Each row is a point on a tangle of strands that fork, close into loops and nearly touch. The rows are in no order.
Two points are linked if the straight distance between their rows is under 80.5. Some points are linked to none.
gofo: [ 14 -34  40  13   7  49 -11  -7 -30   8   2  10  11 -37  10 -10 -25   7
   0  18  12   6]
Razi: [-15 -12   2  23   4   6  32 -17 -32  -8  -4 -40   8   1  -9  18 -18  11
   9  28  -6 -34]
Bod: [ 27  14  -6  23  10  -1   6   6 -19  13  -3  11   3 -16 -13  14  12 -13
  -4  -2   4   7]
Toped: [ -5 -22  20 -28   7   5 -12  -5 -19  29 -14  -9  39  19  17  -5  10  10
 -12  17 -17 -15]
mep: [-20  43 -15  21 -15 -20   5   4  29 -10 -10   1   6  22  11 -20  17  28
  -6  -9  -5  -6]
pav: [  1  51 -20   0   9 -20   6  30  23  21   7  42  20   7 -23  -6  15  20
 -12  13  22  -9]
Mepu: [-22  11 -11   1 -11  36   8  -9  34  -3  30  -3 -10  39  -3  -1 -19   0
  -9 -14  -5  30]
disas: [ 12 -25  29 -12  13   3  -5  14 -19  49  -2  -6  49   9   6  -7  39   9
  22  30  -8  -2]
febi: [ 28 -52   5   6  17  27 -14  -8 -17   3 -15   5  -8 -21  15   4  20  -9
 -10 -24 -11  27]
Soson: [ 13  21 -24  -6  11  -5   8  29  30  14  34   7 -11   3 -20  19  43  -4
   1  -8  16  18]
bivaz: [ -1  35   0 -37 -18 -26  25  11  35  32  15 -19   6 -23   9 -35   8  26
  20  12  11 -66]
Dolot: [-21   8   8 -24  -6  -5 -11   6  65 -14  18   8  -5  20  30 -28 -23  30
  -7 -19   5 -48]
zose: [  7  24  31   5   1  17  18 -10 -10  40   4 -12  52 -18 -25  17  -9  31
  18  30   9  -9]
Zudu: [-11 -22   2 -33  -2 -13 -16   2  41   5  19   2 -32  10  34 -36   8   0
 -17 -17   2 -54]
Mulo: [ 25  17 -13  44 -19  25  -1  22   9  37  22   6   9   8 -41  -3  45 -10
  49   9  16  61]
Lub: [-38 -22   0   1 -16  12   1 -46 -36 -49   0  -9 -12  18  14 -10 -26   9
 -16  -6 -41  15]
Sif: [-13  -9  41  25   1  21 -13  11 -11   3 -31  -1  -5 -10  26 -52  27   7
 -26  -1  10  -7]
zera: [  7  -2   7  -4  -6   9 -18  26  13  39  40 -20  -8  -2  13  11  56 -12
   6 -16  -6 -20]
giz: [ 14  30 -41   3  -8 -15  27  14  15  10   4 -16   4   9 -17  23  40  -2
   0 -15 -24  12]
Zez: [  9 -23 -12 -41  16 -25 -14   3  -6  -9   5  19 -23  -3  13   8 -15 -34
 -25  -5  17 -28]
vimaz: [ -2  -5  43 -40   4  35  -2 -19  10  14  13  -5  21 -13   8  12 -29  28
 -13   5 -19  -5]
por: [ -9   8   9  22   6 -10  15   5 -21 -36 -26  -9 -38 -37   6 -13 -13  10
 -31   3  18 -39]
tov: [-29  17  16 -12  -4   3   3  -6  31 -34  -6  14 -18  -4  28 -25 -37  47
 -15   1   9 -38]
tal: [-20 -14 -21  18  -9  -3  -7 -31 -18 -28  -4   9 -13  26  26 -14  -6  -8
   3 -23 -43  14]
Gem: [  2   7   5 -25  19 -14  -4  15   9   5 -16  17 -33 -22  11 -10 -40 -31
 -27  12  44 -28]
Kulir: [-11 -13  -8 -16 -10 -25  -9 -36  -3 -18   0  18  37  34  -5  41 -39  -9
   6  12 -21   0]
bupez: [ 18  29  -3  18  -2  21  16  -1  14  10  11  -1  20   4 -31  21  -3   5
  21  -9   0  68]
kozep: [  3  10 -22  17  -7 -22  29 -18  -9   2 -28 -18  19  23  -7   3   8  -8
  24   3  -9  37]
mib: [ 18  -3  -3  -9  31 -33 -30  18 -14  22 -18  27  25   8  21  11   4 -16
 -11  20   2 -30]
molis: [  9   8   5  35   2  26   3  -2  11 -10 -31   4   2  -3 -14 -28  28   7
   2  -9  21  67]
pazu: [-47 -14  -9 -25   1   7   7 -25 -17 -64  -1  -6  -3  10  17  -1 -52  31
  -8   9 -17 -12]
nagum: [ -4  25  36 -12   0  21 -10  -6   7  35  28  32  27 -13   0  15 -32  22
 -15  14  -7 -27]
Dazel: [-24   7 -17  35  12  -6   2  -7 -18 -47 -34  38  -3  12   5 -18 -21  -7
  -2  12  -5  41]
naru: [ 11  16 -12   3   4 -11  20  -6   2 -14  -2  -7   1  -6 -12  36   2  15
 -21 -11  -9  -3]
vuke: [ -3  -2  13 -13   8  18  27 -19 -11  19   5 -51  43   0 -21  24  -4  14
  11  26  -7  -8]
tidum: [ 40 -43 -15  40 -30   6 -15 -35 -43  -8  20  22  13  14  -2  36 -21 -36
  32 -13 -31  18]
zor: [ 41 -51  -2   5  22  32 -25   5 -30  -2   5  41 -17  -8  -1  11 -10 -21
  11 -20  -1  37]
retuv: [ -6 -10  -4 -54 -13 -24   5  15  47  15  -7 -25 -39 -14  38 -44  17  -8
  -9 -11  12 -23]
lum: [ 17  45   8 -33  -1 -25  -1  38  37  32  26  41 -15 -18  -8 -20  44  -6
   1  -8  14 -22]
lag: [-16  43  30   4  -5  21   0   5  22 -20 -17  -2 -10 -18 -11 -41  19  37
 -27   2  31 -25]
visug: [ 20   4  -4 -36  16   1  26  16  16  16  24 -16  -8 -22 -14  37 -14 -14
 -12  14  23 -11]
kadu: [  1  17  34  50  -9  29  -8  10  -2 -26 -30  -3 -28 -12  -8 -32  29  30
 -27 -12  13  -7]
Kapi: [  4  -7 -13  -8  -6   3  -2 -16  -6  12  17   0  42  38 -23  60 -36 -13
  34  17   0  15]
Rulu: [-14  -6   3  23  10  19  23  -3 -14  -3   2 -47  -1   0 -18  -9   2 -10
  12  29  34  -5]
Zemek: [-21 -10 -50   9   6 -14   7  -3  10  -5  17   3   5  55  -5   1 -22 -33
  13  -3  11  27]
volan: [ 23  -7  23 -42   5 -30 -16  23 -15  49  -7 -37  -2 -28  18   9  51 -41
   0 -10  -1 -28]
gasog: [ -1   8   3  25  20 -14 -28  18 -16  15 -13  42   3   1  23 -27  19 -22
 -21   9   1 -23]
Kugad: [ 26  -1  33 -36 -25  -4 -17  28  12  58  21 -21   0 -28  19  -5  56 -21
   3 -13 -15 -36]
zelus: [ 28 -43  29 -15  22  38 -10   8 -23  28 -21   6  -3 -41  23 -12   4   1
   4  12   6  28]
gil: [ 30 -71  -6   6 -18  14 -27 -34 -55 -17  15  29  21   7  -7  36 -21 -34
  31   0  10  17]
Vur: [-27 -15  10 -38   3  -4  11  14  35   9 -10 -44 -11  -7  30 -56  23  26
  -3   3  12 -36]
dero: [ 16   5 -36  45 -25 -27  19  -9 -17 -12 -15  -2   9  26 -18  28 -30 -22
  19  -2 -17  43]
Lemus: [ 13 -10 -12   7  -8  26 -30  39  20  41  38 -15  -8  -2 -15   0  60 -19
  37  -2  -4  23]
ruf: [-31   2 -27 -29 -10 -35  10 -14  -2 -57  -8  -3 -14  12  11  -3 -25  30
   1  -5 -14 -30]
pozim: [  2  -6  -4 -49  27 -27  10  -2   4 -12   1  -2  -3  -1  -9  42 -35 -22
 -16   1  10 -19]
leti: [-17  33  16  -6 -11   8  -5 -26  -2  -9  12   0  20   9  21   9   0  49
  -9 -24 -44 -13]
Kel: [-42   1   1 -26 -13  -2  -8 -33   3 -27   6 -11  17  16 -10  30 -46  17
   1  24 -27 -18]
vaf: [-11  14   9 -54   5  13  11   0  42 -14  22  -9 -14 -10  -3   6 -59   6
 -11   8  15 -27]
dev: [ 16  48  -1  37  11  -9   2  12  14  10 -13  35  17  -4 -26  15   9   9
  -7   6  -4  18]
sigav: [ -7   2 -29  17 -10  -3  10 -26  24 -20  32   5   1  33 -26  21 -27  -9
   9  -5  -6  25]
Zezed: [  0 -23 -20  39 -10 -14   5 -23 -37 -26 -22  26   6   9 -12  -2 -50 -19
  16  10  -9  47]
Kun: [ 27  -8 -31  21 -14  14   0  17   5  31  27 -18  10  23  -9  13  44 -30
  46 -12   9  50]
Pip: [ -7  33   4  21 -11 -14  10  19  -8 -17 -20 -21 -37 -16   1 -43  11  33
 -20  -2  33 -50]
zinu: [ 31 -37  26 -19   9  -4 -19  25 -24  37 -10 -13  16 -13   8  14  46 -22
  17   4   2  -3]
Pak: [-29 -10  39 -13  -9   4 -11  14  14  19 -20 -18 -26 -18  26 -63  25   7
 -20   1  21 -31]
Ferud: [ 31  24   5 -36   1 -18 -34  52  16  56  46  23 -31 -15 -11   2  49 -14
  -2  -8   9 -17]
Bidu: [-21  11 -14  17 -10  19   5 -14  31 -13   0   2 -11  16 -22 -26  18  -9
  -6 -24  10  45]
Razev: [ 10  -6  -7  35  -8   9   7 -35 -52 -31  -8 -24  -2 -18  -8  15 -26   3
  18 -11 -31   5]
zabup: [ -1   7 -33  58   1  -4  -5  27   0  -7 -14 -17 -30   6   2  -2  32 -17
  -9 -24  -2 -15]
lan: [-30 -16 -16   1 -11   8  13  12  41 -24  11 -33 -32  21   6 -24   2   4
  -2 -14  20 -20]
pazub: [-27 -13 -11  48 -28 -19  21 -24 -41 -46 -19 -36  -6  -6 -14 -12 -24   0
  19   3 -21  29]
vezag: [-11 -29 -36  37 -33 -16   7 -42 -35 -53   2   1 -25   4 -22  -2 -38  -8
  19 -13 -29  44]
Fike: [ 15  45  21  -7  11  -3 -11  35  31  23  11  53 -11 -28 -17 -14  14   4
 -22   1  25  -3]
Gibag: [ 22  21  -8 -16  23   6   3  35   9  27  36  -7 -10 -18 -34  35   8 -18
   7   6  46  17]
kimo: [  7  27 -29  -3   3 -38  22  -6 -12 -22 -31  -3  21   2 -22  34  -3   9
   0  14 -10  27]
bikim: [-37  32  29  -8  -5   7  -1 -27   3 -32 -19  12   7   1  16 -10 -23  58
 -17  10 -19  -7]
potik: [ -1  31 -13   1  16 -25   7  28  32  -6   9  13 -30  -7   3 -11 -32  -5
 -21   6  40 -52]
Nibo: [-21 -41 -14  33 -13   5   4 -25 -34 -24 -37  -9  -1  15  29 -14   7 -10
  17 -15 -32  51]
fav: [  6 -20 -18  26  16  -7   5  11 -31 -22 -17  -6 -47 -16   2  -6  11 -21
 -23 -14   5 -27]
lofis: [-13 -36 -31 -34  30 -19  -5 -11   6 -29 -17  -4  -5  22   5   1  10 -34
  11  -3   3   8]
gusaf: [ 35 -43 -11  27  -4  15 -25 -24 -35 -18  -3  34  -2   3   4  32 -12 -15
  18 -24 -34  59]
tof: [ 25   7  -1 -13  19  -5 -25  12   3  32  11  35   6  -3  -7  30   3 -17
 -10  -2   1 -12]
kezer: [  1 -18  -2  22  -1   3  18  -7 -12 -28 -51  -7  -4 -11  10 -18  23   5
   0 -20 -17  66]
beso: [ -8  31  61  -1  -5  21  -4  -4  -3  39  -4   6  39 -24  -3   0 -38  27
  -3  41  12 -37]
met: [-13 -15  39 -53  18  -4 -12 -15   2  13   8 -15  49  19  15  22 -17  12
   0   7 -14 -16]

A piece is all that can be reached along the links. How many separate loops has the piece of each point below (a circle has one, a figure eight two, a Y none), and how many tips (points with one link)?
naru -> loops 0, tips 5
Lub -> loops 0, tips 3
Sif -> loops 0, tips 2
volan -> loops 0, tips 2
gofo -> loops 0, tips 2

A fork is a point with three links, a tip a point with one. Leave the first point through the second and follow the links. Name the first fork or tip that comes.
zera; Kugad -> Rulu
leti; bikim -> zabup
Zemek; sigav -> pazu
Razi; vuke -> Mulo
zabup; fav -> leti
pazu; Lub -> Zemek

A tip is a point with one link. Name the tips that can be reached along the links from each point below, in the order of the rows.
tov -> leti, zabup
zera -> Mulo, Rulu
Gem -> Dazel, gasog, Ferud, Razev, potik
zor -> gofo, gil
tal -> Kapi, Zemek, ruf
